Points, in no order, along strands that fork and pass close to each other.
In the rows, zero is written as 128.
Points whose rows are less than 119 apart are linked; no others are. Some points are linked to none.
k_37: [109, 183, 133, 162, 136, 123, 121, 125,  69, 152, 105, 113, 155, 105, 103,
 148, 124, 142, 122, 142, 127, 119, 127, 111, 105, 123, 123, 163, 106,  99,
 132, 132, 120, 110, 128, 117, 142, 157, 108, 135, 150, 139, 115, 135, 123,
  92,  92, 152]
k_613: [124, 160, 130, 122, 128, 154, 110,  99, 150, 157,  85, 113, 168,  68, 163,
 127, 172, 128,  69, 128, 158,  95, 101, 200, 131,  79, 172, 168, 129, 202,
 169, 133,  86, 146, 130, 169,  55, 113, 141,  61, 143, 149,  82, 173, 132,
 137, 134, 109]
k_809: [115, 165, 126, 173, 162, 140, 130, 140,  90, 149, 147, 118,  95, 106,  87,
 172, 134, 125, 148, 188, 101, 136, 136, 106,  84, 112,  94, 162, 128,  41,
 102, 151, 128,  84, 125, 129, 166, 195, 127, 165, 138, 103, 139,  71, 113,
 119,  90, 155]
k_261: [157,  48, 127,  69, 137, 106, 130, 155, 195, 110, 152, 138, 118, 224, 137,
 117, 126, 109, 121, 159, 131, 124, 156, 146, 157, 171, 120,  91, 220, 148,
 107, 139, 115, 109, 121, 174, 127,  92, 146,  97, 111, 104, 176, 119, 155,
 152, 176, 140]
k_232: [113, 146, 114, 118, 169,  72, 124, 135, 112, 128, 114,  77, 128, 190, 121,
 143, 125, 165, 114, 163, 145, 129, 112, 100, 150, 179, 100, 139, 101, 108,
 102, 137, 165, 133, 121, 129, 183, 101,  86, 124, 173, 122, 176, 104, 119,
 110, 130, 166]
k_950: [123, 152, 140, 158, 147, 142, 131, 152,  99, 140, 125, 113, 130, 152,  69,
 143, 116, 106, 109, 179, 124, 126, 170, 124,  89, 108,  75, 184, 171,  72,
 116, 170, 119,  65, 116, 140, 136, 183, 117, 125, 144,  92, 128, 162, 140,
  90,  90, 154]
k_890: [137, 100, 129, 121, 123, 108, 127, 141, 127, 115, 133, 118, 128, 172, 130,
 114, 102, 136, 150, 137, 131, 140, 145, 102, 137, 154, 101,  95, 124, 121,
 106, 111, 153, 146, 123, 112, 164, 114, 109, 145, 128, 115, 158, 127, 115,
 133, 145, 126]
k_947: [113, 156, 116, 165, 146,  97, 125, 134,  73, 133, 125,  90, 124,  86, 142,
 130, 145, 171, 158, 100, 101, 137, 104,  87, 124, 149, 114, 112,  30,  97,
 120, 106, 169, 202, 146,  61, 173, 107, 108, 190, 146, 144, 139,  89, 119,
 141, 102, 146]
k_503: [152,  52, 134,  75, 124, 115, 123, 127, 204, 126, 161, 149, 127, 177, 156,
 120, 128, 103, 111, 158, 133, 133, 147, 162, 156, 158, 148,  89, 214, 179,
 114, 139,  96, 106, 134, 188,  97,  73, 160,  75, 110, 121, 154, 113, 151,
 161, 185, 134]
k_802: [108, 186, 121, 179, 148, 108, 123, 133,  58, 150, 104,  99, 138,  72, 122,
 144, 150, 167, 149,  94, 108, 128, 101,  88, 101, 134, 129, 140,  41,  87,
 134,  95, 150, 187, 144,  55, 157, 132, 109, 187, 143, 150, 118,  92, 137,
 123,  88, 153]
k_282: [ 99, 113, 110, 146, 122, 102, 140, 102, 125, 102, 170, 129, 103,  89, 164,
 127, 154, 190, 140,  93,  83, 131, 120, 112, 148, 151, 148,  87,  40, 119,
 127, 119, 153, 187, 174, 107, 134,  78, 131, 168, 137, 137, 146,  74,  90,
 139, 126, 119]
k_257: [143, 119, 120,  98, 130,  87, 114, 123, 140, 135,  75,  66, 185, 151, 160,
  97, 128, 137, 111, 115, 176, 119, 110, 118, 155, 155, 147, 142,  99, 187,
 139, 118, 149, 170, 108, 123, 104,  59, 117,  86, 148, 152, 133, 129, 151,
 142, 169, 106]
k_681: [115, 129, 126, 136, 107, 165, 148, 116, 146, 117, 196, 194,  40,  55, 118,
 144, 129, 101, 176, 139,  89, 154, 122, 127, 107,  89, 155, 111, 143, 127,
 145, 144, 108,  77, 135, 151, 137, 202, 162, 164,  86, 115, 142,  90, 115,
 132, 119, 123]
k_753: [168,  78, 128,  96, 119, 132, 116, 155, 170, 136, 107, 103, 155, 200, 143,
  88,  96, 101, 110, 157, 167, 136, 149, 146, 127, 143, 107, 130, 201, 175,
 122, 125, 119, 118,  78, 146, 113,  83, 126,  86, 124, 107, 139, 165, 161,
 147, 153, 110]
k_892: [101, 138, 111, 137, 121, 148, 146,  69, 149, 108, 161, 180, 139,  51, 157,
 148, 169, 159, 103, 126,  92, 111,  88, 166, 121, 104, 190, 148, 105, 155,
 159, 125,  89, 141, 161, 165,  70, 145, 137, 115, 149, 142, 103, 133,  84,
 103,  89, 118]
k_577: [132, 164, 123, 137, 151,  68, 137, 162,  81, 145,  75,  51, 169, 200, 102,
 126,  99, 143, 130, 137, 158, 123, 136,  79, 121, 153,  87, 155, 103, 102,
 119, 131, 164, 134, 105,  99, 170, 110,  69, 131, 143, 116, 147, 137, 155,
 120, 121, 155]
k_24: [142,  93, 126, 107, 130, 116, 130, 148, 143, 118, 124, 113, 131, 203, 122,
 116, 101, 128, 132, 159, 146, 137, 146, 114, 132, 155, 100, 116, 160, 127,
 104, 125, 140, 121, 107, 134, 149, 115, 103, 122, 135, 107, 166, 138, 131,
 130, 141, 132]
k_525: [109, 121, 116, 135, 127,  96, 127, 113, 119, 113, 142, 118, 128, 106, 148,
 121, 138, 172, 137, 106, 109, 128, 121, 104, 140, 160, 135, 101,  61, 130,
 120, 108, 149, 179, 150, 102, 146,  97, 115, 150, 152, 141, 147,  97,  95,
 128, 130, 125]
k_522: [143,  81, 128,  93, 136, 137, 142, 139, 172, 103, 176, 168,  64, 159, 114,
 133, 118,  95, 138, 156, 114, 139, 157, 125, 130, 130, 119,  98, 190, 131,
 114, 149, 132,  86, 131, 172, 138, 166, 135, 134, 101, 106, 172, 111, 131,
 132, 147, 140]
k_602: [162, 107, 138, 141, 107, 140, 143, 168, 137, 111, 163, 143,  66, 148, 103,
 120,  98,  84, 187, 125, 103, 170, 161, 100, 116, 106,  85,  93, 150,  86,
 106, 145, 149, 122, 107,  95, 175, 157, 143, 188,  74,  77, 150, 124, 136,
 161, 137, 112]
k_143: [159,  72, 132, 108,  81, 142, 127, 126, 167, 103, 160, 183, 105, 144, 125,
  98, 104,  98, 166,  77, 124, 152, 163, 125, 152, 129, 122,  57, 163, 151,
 116, 132, 141, 139, 115, 114, 135, 117, 146, 158,  80, 116, 126, 141, 120,
 150, 163,  81]
k_816: [131, 174, 144, 130, 133, 114, 133, 136,  80, 132,  41,  87, 205, 117, 126,
 126, 142, 139,  97,  62, 188, 111,  94, 107, 130, 123, 144, 187,  72, 128,
 153, 115, 134, 160, 133,  75, 102, 112, 102,  92, 111, 176,  79, 157, 156,
 129, 114, 123]
k_873: [130, 163, 147, 164, 126, 161, 125, 152,  93, 144, 130, 140, 130, 120,  79,
 137, 107, 101, 136, 145, 112, 141, 167, 105,  77,  95,  94, 165, 165,  74,
 133, 145, 112,  83, 119, 113, 135, 190, 141, 149, 121,  92, 114, 149, 139,
  90,  91, 138]
k_647: [ 95, 178, 141, 159, 118, 180, 131, 100, 123, 147, 141, 180, 143,  64, 115,
 160, 157, 123, 101, 155, 115, 114, 114, 175, 114,  76, 144, 164, 153, 140,
 152, 147,  74,  87, 147, 174,  88, 192, 139, 103, 149, 139,  78, 174,  96,
  97,  83, 134]
k_225: [129, 109, 134, 113,  95, 172, 112,  92, 165, 117, 122, 181, 150,  85, 150,
  97, 125, 118, 117,  85, 141, 126, 113, 170, 119, 119, 167, 115, 134, 178,
 152,  96, 108, 146, 117, 132,  73, 120, 153, 109, 114, 147,  86, 162, 123,
 119, 129,  94]
k_98: [130, 110, 126, 122, 109, 160, 142, 122, 163, 110, 200, 192,  32,  88, 117,
 130, 115,  90, 166, 130,  93, 155, 142, 129, 127,  96, 132,  92, 163, 138,
 133, 151, 126,  75, 131, 163, 140, 187, 159, 162,  79, 109, 153, 104, 127,
 132, 145, 120]
k_487: [158,  64, 132,  88, 119,  89, 121, 141, 169, 126, 110,  99, 165, 220, 160,
  86, 104, 136, 132, 117, 144, 123, 140, 125, 178, 177, 122,  85, 136, 164,
 109, 101, 145, 157, 107, 133, 137,  26, 134, 101, 144, 130, 155, 120, 150,
 165, 201, 101]
k_957: [117, 135, 125, 154, 109, 167, 143, 131, 127, 124, 181, 168,  50,  56, 125,
 145, 137, 113, 197, 126,  87, 162, 113, 120, 109,  92, 140,  97, 112,  97,
 133, 135, 111, 106, 133, 111, 154, 184, 164, 191,  85, 118, 138,  82, 109,
 155, 116, 120]
k_407: [103, 138, 107, 114, 177,  96, 137,  99, 137, 114, 161, 138,  92, 134, 120,
 179, 161, 161, 111, 189, 121, 123, 106, 133, 148, 164, 137, 141, 128, 100,
  95, 158, 136, 105, 156, 171, 155, 135, 117, 113, 175, 128, 174,  69,  82,
  99, 120, 168]
k_938: [102, 191, 129, 171, 142, 127, 126, 127,  58, 151,  97, 118, 142,  59, 118,
 148, 155, 164, 130,  86, 105, 122,  98, 101, 106, 122, 144, 161,  56,  92,
 146,  89, 122, 165, 150,  64, 133, 144, 114, 175, 135, 157,  94, 109, 138,
 111,  76, 146]
k_469: [152,  82, 131, 102, 100, 147, 139, 142, 173, 101, 193, 181,  29, 129, 109,
 108, 100,  79, 169, 107,  93, 154, 162, 121, 149, 105, 111,  70, 178, 142,
 120, 152, 142,  89, 117, 147, 151, 164, 158, 173,  68,  96, 160, 121, 147,
 147, 158, 107]
k_344: [ 88, 192, 136, 173, 134, 161, 127, 117,  79, 156, 115, 132, 158,  93,  86,
 165, 145, 125,  93, 171, 118, 114, 141, 158, 114,  87, 115, 187, 145, 104,
 144, 172,  92,  73, 140, 165, 122, 192, 113, 106, 169, 141,  88, 170, 120,
  88,  87, 156]
k_315: [114, 160, 137, 155, 140, 140, 122, 150,  94, 149, 108,  93, 156, 157,  83,
 140, 121, 107,  89, 173, 146, 120, 175, 147, 103, 103,  79, 187, 174,  99,
 132, 169, 112,  64, 107, 145, 128, 172, 107,  96, 158, 109, 112, 186, 159,
  91, 100, 147]
k_657: [108, 114, 107,  88, 178,  87, 130,  98, 165, 108, 173, 147, 102, 149, 135,
 173, 160, 148, 110, 182, 122, 121, 108, 156, 158, 168, 161, 128, 153, 115,
  99, 164, 125, 106, 172, 188, 128, 113, 131,  88, 172, 131, 174,  72, 100,
 113, 148, 174]
k_675: [110, 136, 112, 116, 171,  90, 125, 114, 128, 123, 136, 102, 122, 168, 126,
 153, 138, 164, 109, 175, 135, 125, 108, 119, 145, 171, 120, 139, 118, 114,
 100, 139, 146, 121, 131, 146, 161, 111,  98, 116, 173, 128, 169,  98, 105,
 105, 129, 163]
k_394: [137, 152, 126, 110, 141,  90, 130, 124, 106, 122,  50,  75, 198, 126, 154,
 109, 152, 149,  99,  68, 185, 113,  86,  94, 146, 143, 152, 165,  61, 154,
 154, 124, 153, 186, 121,  86,  94,  80, 102,  93, 126, 170, 106, 130, 140,
 135, 132, 114]
k_434: [133, 150, 149, 121, 104, 170, 112, 123, 119, 135,  77, 148, 163, 104, 133,
 104, 110, 106,  99,  68, 162, 122, 113, 152, 117,  99, 145, 152, 127, 158,
 159,  91, 117, 136, 117, 106,  85, 130, 139, 105, 109, 162,  62, 188, 157,
 116, 118, 106]
k_715: [124,  79, 120,  99, 125,  81, 132, 130, 154, 106, 180, 133,  93, 179, 141,
 142, 132, 155, 145, 128, 103, 117, 141, 115, 177, 167, 121,  62, 117, 115,
  95, 122, 156, 138, 174, 133, 153,  83, 141, 135, 128, 133, 179,  82, 104,
 154, 173, 138]
k_940: [144, 131, 140, 114,  96, 183,  99, 115, 147, 133,  99, 170, 159, 113, 132,
  93, 104,  94, 111,  81, 164, 130, 120, 157, 111, 102, 138, 125, 166, 168,
 143, 108, 114, 129, 100, 121,  87, 129, 150, 103, 103, 136,  73, 189, 145,
 115, 127,  99]
k_332: [158,  64, 133,  84, 120, 118, 107, 116, 194, 142, 134, 118, 154, 164, 170,
 114, 119, 110, 102, 167, 150, 130, 141, 166, 147, 160, 145, 109, 195, 190,
 124, 133,  96, 126, 120, 180,  92,  43, 159,  65, 125, 122, 144, 123, 151,
 158, 186, 114]
k_757: [111, 159, 133, 142, 102, 189, 135, 101, 143, 129, 169, 212, 121,  53, 114,
 152, 150, 109, 121, 140, 103, 124, 100, 156, 102,  77, 153, 146, 163, 144,
 159, 140,  80,  88, 147, 162,  87, 199, 163, 120, 112, 133,  86, 160,  96,
  99,  84, 121]
k_728: [150, 109, 140, 118, 101, 148, 122, 147, 129, 124, 115, 139, 144, 166, 110,
  88,  84,  99, 139, 111, 151, 146, 153, 118, 102, 114, 102, 115, 171, 137,
 122, 124, 141, 123,  93, 105, 134, 137, 121, 137, 107, 104, 119, 172, 144,
 114, 124, 108]
k_352: [123, 161, 132, 174, 136, 154, 131, 143,  92, 149, 139, 136, 108, 101,  89,
 154, 121, 110, 151, 163, 102, 139, 149, 108,  77, 102, 103, 159, 143,  58,
 122, 142, 116,  85, 122, 121, 145, 195, 138, 167, 121, 100, 129, 107, 119,
 109,  90, 144]
k_910: [127, 127, 131, 128, 136, 161, 124, 130, 144, 137, 141, 139, 135, 143, 106,
 131, 127,  94,  94, 182, 145, 129, 151, 149, 104, 101, 101, 159, 203, 131,
 124, 167, 108,  65, 118, 171, 102, 172, 124,  93, 134, 106, 118, 177, 129,
 113, 106, 145]
k_168: [ 95, 155, 118, 152, 119, 157, 156,  80, 125, 119, 167, 185, 109,  28, 141,
 161, 174, 166, 131, 126,  75, 120,  87, 152, 109,  98, 181, 152,  89, 123,
 164, 117,  90, 136, 165, 137,  91, 169, 141, 152, 136, 140, 107, 106,  77,
 100,  65, 119]
k_815: [168,  61, 136, 103,  96, 122, 128, 154, 174, 105, 148, 156, 117, 193, 122,
  92,  97, 101, 156, 107, 129, 143, 160, 114, 151, 145, 106,  64, 174, 150,
 104, 131, 146, 130, 110, 123, 139, 105, 135, 144,  93, 107, 146, 138, 135,
 154, 170,  98]
k_793: [ 95, 178, 123, 182, 137, 156, 130, 113,  83, 150, 147, 144, 105,  41, 109,
 171, 160, 155, 151, 156,  82, 132,  96, 125,  94, 101, 147, 167,  96,  73,
 137, 130,  97, 112, 150, 118, 139, 184, 140, 169, 148, 135, 114,  80,  89,
 109,  67, 143]
k_406: [101, 198, 132, 181, 145, 124, 120, 130,  48, 161,  94, 109, 152,  79,  94,
 157, 136, 147, 130, 123, 117, 122, 120, 107, 100, 119, 130, 172,  91,  85,
 145, 116, 119, 124, 139,  89, 145, 164, 116, 155, 146, 144, 104, 122, 139,
  92,  83, 153]
k_529: [142,  91, 125, 115, 108, 105, 125, 118, 133, 112,  97, 116, 161, 145, 157,
  79, 108, 143, 139,  63, 137, 123, 129, 122, 153, 160, 141,  84,  82, 166,
 123,  97, 158, 189, 117,  94, 125,  69, 115, 131, 138, 145, 123, 132, 127,
 144, 171,  92]
k_210: [155,  81, 128,  95, 131, 126, 121, 158, 164, 122, 120, 104, 139, 212, 123,
  97, 102, 108, 117, 168, 159, 137, 151, 137, 123, 147,  97, 135, 202, 145,
 109, 132, 127, 112,  88, 149, 129, 108, 115, 104, 129,  97, 153, 164, 147,
 135, 140, 128]
k_726: [106, 180, 142, 157, 120, 153, 120, 123,  80, 147,  94, 138, 161,  92, 109,
 140, 126, 125, 109, 110, 134, 116, 124, 132, 109, 103, 139, 166, 119, 126,
 150, 113, 104, 114, 134, 114, 113, 158, 125, 118, 136, 150,  83, 169, 140,
  95,  95, 135]
k_90: [157,  80, 130, 106, 112,  85, 127, 141, 145, 117,  98,  96, 165, 195, 154,
  76,  95, 137, 149,  84, 147, 122, 135, 113, 170, 170, 120,  74, 106, 159,
 111,  98, 164, 182, 110,  99, 149,  44, 113, 125, 138, 134, 135, 131, 138,
 159, 189,  89]
k_946: [123, 137, 116, 168, 156, 131, 131, 146,  92, 128, 164,  97,  73, 111, 115,
 164, 145, 138, 189, 171,  94, 150, 115,  97, 110, 135,  94, 112,  82,  44,
  91, 133, 150, 128, 136, 106, 194, 161, 134, 184, 130, 116, 156,  51, 113,
 167, 118, 154]
k_292: [173,  99, 132,  91, 122, 106, 119, 129, 145, 139,  60,  74, 189, 161, 164,
  80, 117, 123, 116, 107, 180, 120, 123, 134, 149, 155, 147, 129, 117, 200,
 144, 107, 145, 175,  90, 125,  95,  43, 128,  85, 130, 152, 123, 140, 162,
 153, 184,  89]
k_988: [150,  99, 137, 137, 125, 116, 144, 167, 124, 113, 159, 118,  74, 166, 116,
 136, 107, 114, 181, 148, 107, 156, 151,  97, 133, 135,  77,  86, 122,  72,
  98, 129, 164, 141, 124, 106, 192, 139, 128, 182,  97,  98, 161, 109, 122,
 165, 141, 125]
k_296: [126, 166, 124, 129, 145,  62, 127, 150,  89, 145,  71,  50, 184, 176, 121,
 123, 115, 148, 120, 119, 176, 121, 116,  79, 141, 152, 111, 158,  84, 132,
 126, 135, 162, 146, 106,  95, 154, 100,  74, 109, 141, 139, 136, 138, 147,
 123, 131, 143]
k_543: [117, 102, 124, 118,  99, 149, 128,  87, 161, 100, 123, 174, 142,  87, 160,
 101, 127, 151, 121,  59, 119, 123, 117, 156, 132, 134, 177, 102,  93, 165,
 145,  88, 124, 173, 134, 110,  84, 100, 139, 132, 121, 145,  99, 133, 108,
 127, 135,  91]
k_696: [101, 169, 118, 178, 150, 144, 129, 123,  84, 148, 152, 125,  95,  65, 107,
 173, 154, 148, 167, 173,  83, 138, 104, 114,  96, 110, 130, 156, 101,  57,
 119, 133, 117, 103, 146, 119, 157, 185, 132, 175, 145, 125, 132,  54,  94,
 126,  83, 148]
k_811: [128, 133, 134, 130, 134, 144, 117, 155, 128, 149, 107,  91, 155, 172, 104,
 117, 117,  98,  88, 170, 154, 120, 164, 151, 105, 105,  87, 176, 191, 127,
 129, 164, 112,  75,  98, 150, 114, 149, 108,  84, 147, 103, 115, 194, 155,
 112, 109, 137]
k_265: [115, 154, 136, 141, 101, 179, 126, 111, 124, 129, 152, 195, 118,  72, 112,
 138, 129, 115, 138, 129, 112, 135, 119, 128,  94,  93, 142, 138, 152, 122,
 148, 123, 100, 102, 132, 126, 110, 186, 153, 146, 109, 126, 100, 145, 109,
 103,  94, 121]
k_164: [128,  84, 119,  88, 152, 114, 145, 128, 170, 106, 179, 165,  61, 171, 124,
 148, 132, 117, 137, 166, 117, 121, 151, 136, 149, 154, 132,  95, 180, 122,
 108, 145, 131,  88, 151, 184, 138, 149, 142, 123, 118, 120, 178,  90, 125,
 132, 155, 156]
k_355: [119, 135, 122, 139, 134, 102, 128, 125, 101, 131, 128, 108, 135, 132, 130,
 130, 118, 154, 146, 138, 126, 137, 127,  99, 127, 155, 115, 115,  85, 112,
 113, 113, 150, 155, 133, 102, 166, 121, 102, 151, 142, 132, 151, 110, 106,
 122, 122, 138]
k_238: [180, 100, 132,  93, 105, 138, 112, 144, 147, 150,  53,  98, 183, 166, 153,
  66,  95,  98, 126,  88, 185, 127, 129, 148, 129, 132, 136, 123, 150, 193,
 147, 109, 141, 159,  71, 113,  96,  66, 134,  90, 113, 140, 100, 171, 167,
 148, 173,  80]
k_895: [ 99, 186, 143, 165, 119, 185, 122, 123,  94, 150, 121, 159, 151,  88,  93,
 157, 133, 113,  98, 147, 119, 121, 137, 157, 100,  77, 120, 172, 164, 114,
 154, 155,  87,  77, 138, 156, 110, 196, 138, 111, 146, 131,  77, 183, 128,
  88,  89, 141]
k_871: [109, 200, 144, 154, 137, 113, 132, 134,  59, 140,  57,  93, 194,  96, 108,
 150, 150, 144,  94,  82, 160, 110, 107, 107, 126, 122, 140, 193,  75, 110,
 156, 122, 114, 142, 146,  79, 119, 139, 101, 110, 125, 175,  84, 150, 158,
 107,  97, 148]
k_457: [139, 136, 128, 122, 123, 146, 110, 160, 130, 159,  93,  81, 171, 161, 130,
 106, 117,  93,  81, 161, 176, 118, 158, 164, 109,  95,  97, 172, 189, 163,
 139, 158, 106,  95,  87, 155, 101, 133, 119,  70, 137, 118, 101, 199, 166,
 128, 127, 118]
k_346: [155,  81, 128, 122, 132,  98, 147, 172, 130, 105, 170, 117,  42, 189, 125,
 141, 113, 113, 181, 139,  97, 134, 152, 102, 162, 148,  86,  60, 127,  71,
  95, 130, 164, 131, 139, 126, 197, 120, 142, 177,  90, 104, 177,  98, 128,
 174, 159, 138]
k_67: [151, 163, 162, 141, 117, 150, 131, 135,  88, 140,  62, 146, 154, 106, 112,
 111,  96, 119, 130,  25, 153, 130, 117, 118, 116, 109, 141, 143,  83, 117,
 147,  60, 141, 167, 128,  42, 122, 112, 107, 150,  87, 161,  47, 155, 168,
 118, 115, 110]
k_197: [132, 113, 130, 121, 117, 148, 140,  87, 144, 100,  84, 156, 147,  89, 173,
  90, 122, 155, 100,  25, 129, 117,  99, 148, 136, 127, 181, 122,  62, 165,
 164,  74, 128, 194, 130,  95,  74,  82, 121, 130, 116, 162,  79, 135, 126,
 130, 132,  91]
k_208: [155, 123, 133, 141, 103, 161, 135, 153, 136, 113, 161, 162,  65, 110, 100,
 114,  99,  78, 185, 102,  96, 175, 152, 105, 103,  84, 104,  97, 158,  91,
 112, 148, 138, 113, 100,  88, 163, 177, 158, 187,  66,  74, 132, 129, 140,
 152, 131, 113]
k_54: [132,  80, 116, 114, 120,  66, 131, 128, 148, 101, 192, 113,  98, 166, 158,
 135, 137, 162, 138, 101,  89, 106, 137, 107, 193, 178, 122,  50,  74, 107,
  95, 115, 177, 161, 181, 107, 146,  42, 147, 150, 133, 135, 169,  76,  97,
 164, 172, 133]
k_27: [162, 100, 126, 102, 119, 136, 108, 135, 163, 153, 101,  91, 161, 165, 156,
  99, 114, 105,  95, 166, 173, 119, 139, 162, 129, 128, 123, 138, 187, 192,
 133, 128, 114, 125,  85, 162, 100,  86, 134,  71, 130, 117, 130, 166, 157,
 141, 157, 105]
k_63: [132, 136, 125, 154, 116, 163, 135, 144, 121, 126, 166, 157,  67,  92, 109,
 143, 118, 100, 181, 140,  98, 167, 135, 106,  93,  92, 116, 110, 133,  82,
 121, 141, 127, 102, 120, 110, 161, 187, 153, 180,  84,  96, 137,  95, 119,
 147, 118, 131]
k_353: [160,  55, 133,  90, 120, 114, 136, 166, 184, 103, 153, 148, 103, 218, 114,
  99, 106,  99, 145, 131, 127, 136, 166, 123, 152, 153, 100,  80, 197, 137,
 102, 130, 135, 118, 112, 142, 143, 108, 128, 134, 103, 102, 166, 137, 147,
 148, 163, 120]
k_888: [ 98, 155, 110, 171, 154, 113, 124, 123,  90, 133, 152,  99, 102,  71, 140,
 150, 169, 185, 161, 130,  90, 140,  99, 100, 120, 146, 123, 117,  36,  82,
 115, 117, 157, 174, 157,  92, 170, 120, 122, 185, 155, 137, 153,  62,  98,
 138,  98, 146]
k_235: [160,  59, 132,  83, 113, 105, 114, 128, 183, 134, 126, 113, 160, 191, 166,
  93, 113, 124, 118, 135, 141, 128, 140, 144, 166, 170, 139,  93, 165, 179,
 115, 114, 122, 143, 108, 148, 110,  38, 145,  86, 136, 127, 152, 120, 149,
 162, 194, 106]
k_860: [110,  89, 112, 130, 120,  79, 134, 111, 141, 101, 188, 115, 104, 135, 166,
 124, 143, 180, 132,  86,  84, 114, 133, 108, 173, 165, 136,  62,  52, 116,
 110, 121, 165, 179, 186, 109, 137,  53, 138, 154, 139, 135, 158,  74,  84,
 155, 157, 122]
k_427: [131, 140, 120, 107, 141,  73, 124, 119, 123, 127,  69,  60, 189, 145, 154,
 106, 143, 150, 105,  92, 180, 117, 101,  93, 152, 159, 144, 150,  68, 170,
 139, 126, 157, 181, 116, 102, 112,  68,  98,  89, 150, 159, 131, 120, 143,
 136, 148, 116]
k_309: [136, 124, 123, 110, 122, 133, 105, 111, 142, 143, 103, 100, 169, 133, 157,
 109, 129, 115,  98, 151, 167, 117, 121, 155, 134, 128, 147, 145, 146, 181,
 140, 124, 112, 126, 104, 158,  93, 102, 126,  78, 143, 138, 118, 159, 133,
 132, 142, 115]
k_930: [ 96, 158, 116, 138, 130, 150, 138,  73, 142, 125, 127, 153, 160,  55, 164,
 141, 175, 152,  77, 120, 114, 100,  86, 185, 135,  94, 187, 169, 102, 178,
 166, 126,  84, 145, 154, 172,  62, 137, 129,  94, 163, 145,  84, 156, 104,
 107,  89, 125]
k_152: [122, 142, 123, 117, 167,  80, 130, 158, 112, 135,  99,  67, 139, 220, 104,
 129, 105, 147, 115, 173, 151, 123, 135, 105, 126, 165,  87, 153, 132,  97,
 107, 136, 153, 121, 101, 130, 170, 114,  74, 117, 159, 103, 165, 133, 141,
 116, 123, 157]
k_398: [116, 154, 125, 142, 136, 109, 122, 135,  88, 139, 113, 112, 144, 133, 116,
 133, 110, 141, 135, 147, 131, 134, 132, 101, 110, 141, 115, 142, 105, 106,
 117, 119, 147, 132, 120, 113, 156, 140,  99, 144, 143, 126, 141, 128, 120,
 107, 111, 147]
k_624: [147,  76, 136,  92, 128, 134, 141, 152, 179,  99, 186, 169,  23, 161, 107,
 120, 110,  81, 153, 137,  96, 139, 162, 125, 143, 118, 108,  85, 190, 132,
 115, 151, 139,  82, 126, 166, 155, 171, 148, 160,  89,  88, 179, 115, 149,
 136, 162, 131]
k_217: [128, 155, 129, 120, 124, 146, 103, 116, 136, 162,  83,  94, 174,  97, 155,
 127, 152, 113,  78, 139, 177, 101, 120, 175, 134,  94, 148, 165, 141, 193,
 155, 138, 100, 130, 113, 163,  75, 119, 128,  64, 141, 152,  90, 178, 144,
 133, 139, 113]
k_182: [109, 147, 115, 170, 153, 122, 126, 129,  92, 130, 162,  97,  87,  85, 129,
 157, 162, 167, 180, 158,  90, 145, 106, 101, 119, 143, 109, 115,  57,  62,
 101, 122, 151, 148, 149, 102, 184, 141, 134, 184, 143, 129, 157,  52,  96,
 153, 109, 152]
k_545: [116, 152, 126, 127, 125, 153, 126,  82, 153, 133,  93, 137, 165,  63, 176,
 131, 168, 139,  68, 105, 140,  95,  83, 191, 133,  89, 184, 164, 104, 196,
 172, 116,  85, 158, 142, 167,  42, 120, 140,  78, 149, 153,  74, 166, 124,
 124, 115, 111]
k_243: [103, 164, 126, 153, 117, 163, 139, 103, 110, 131, 153, 178, 112,  49, 120,
 161, 152, 145, 139, 146,  95, 125, 101, 138, 101, 102, 160, 150, 115, 113,
 149, 124,  96, 111, 149, 132, 113, 181, 139, 150, 133, 136, 112, 118,  84,
 102,  81, 132]
k_25: [100, 197, 147, 158, 126, 146, 130, 129,  65, 147,  71, 113, 182,  96, 107,
 153, 134, 129,  95, 100, 155, 108, 122, 137, 123, 103, 138, 187, 109, 124,
 160, 127,  99, 119, 141, 108, 117, 161, 112, 104, 135, 162,  73, 174, 163,
  99,  98, 142]
k_183: [132, 111, 120, 105, 120, 111, 129, 103, 141, 103,  75, 113, 169, 116, 172,
  82, 125, 146, 112,  44, 148, 116, 108, 126, 146, 150, 168, 118,  66, 170,
 150,  97, 149, 193, 121,  97,  92,  68, 121, 116, 131, 159, 101, 129, 137,
 139, 155,  97]
k_336: [140,  79, 123, 105, 134,  88, 146, 157, 149, 102, 178, 129,  54, 198, 130,
 147, 127, 126, 164, 134, 101, 117, 150, 111, 179, 160, 102,  53, 137,  87,
  93, 128, 163, 129, 156, 132, 178, 109, 149, 157, 102, 115, 187,  89, 117,
 164, 174, 140]
k_490: [114,  95, 110,  80, 171,  94, 140, 107, 166, 104, 191, 171,  72, 151, 132,
 175, 152, 136, 127, 170, 111, 114, 130, 157, 160, 160, 166, 103, 168, 121,
 105, 160, 126,  89, 178, 204, 123, 134, 146, 103, 142, 132, 175,  64, 113,
 122, 158, 168]
k_755: [134, 119, 131, 122, 126, 157, 132, 131, 154, 122, 159, 164, 110, 128,  99,
 128, 118,  87, 118, 171, 130, 138, 147, 129,  98, 108, 111, 142, 203, 129,
 128, 160, 118,  71, 119, 162, 112, 186, 134, 120, 112, 105, 129, 156, 123,
 111, 107, 140]
k_556: [110, 171, 143, 132, 117, 169, 118, 109, 115, 143,  93, 152, 167,  83, 131,
 133, 134, 121,  92,  98, 149, 109, 103, 162, 117,  89, 153, 164, 129, 164,
 162, 110,  93, 122, 132, 137,  79, 156, 138,  95, 133, 156,  63, 187, 141,
 109,  97, 122]

A fork is a point with three links, a tip a point with one. Leave the first point through the second and follow the links. Name the first fork or tip that comes.
k_63, k_957: k_296
k_946, k_182: k_37
k_243, k_168: k_355
k_503, k_332: k_726
k_871, k_816: k_238
k_696, k_809: k_811
k_950, k_873: k_243
k_543, k_197: k_143
k_406, k_938: k_946

A fork is a point with three links. Follow the links from the first point to the second and name the forks in between, in order.
k_753, k_292: k_355 > k_37 > k_726
k_457, k_217: k_811 > k_243
k_816, k_543: k_726
k_225, k_947: k_726 > k_37
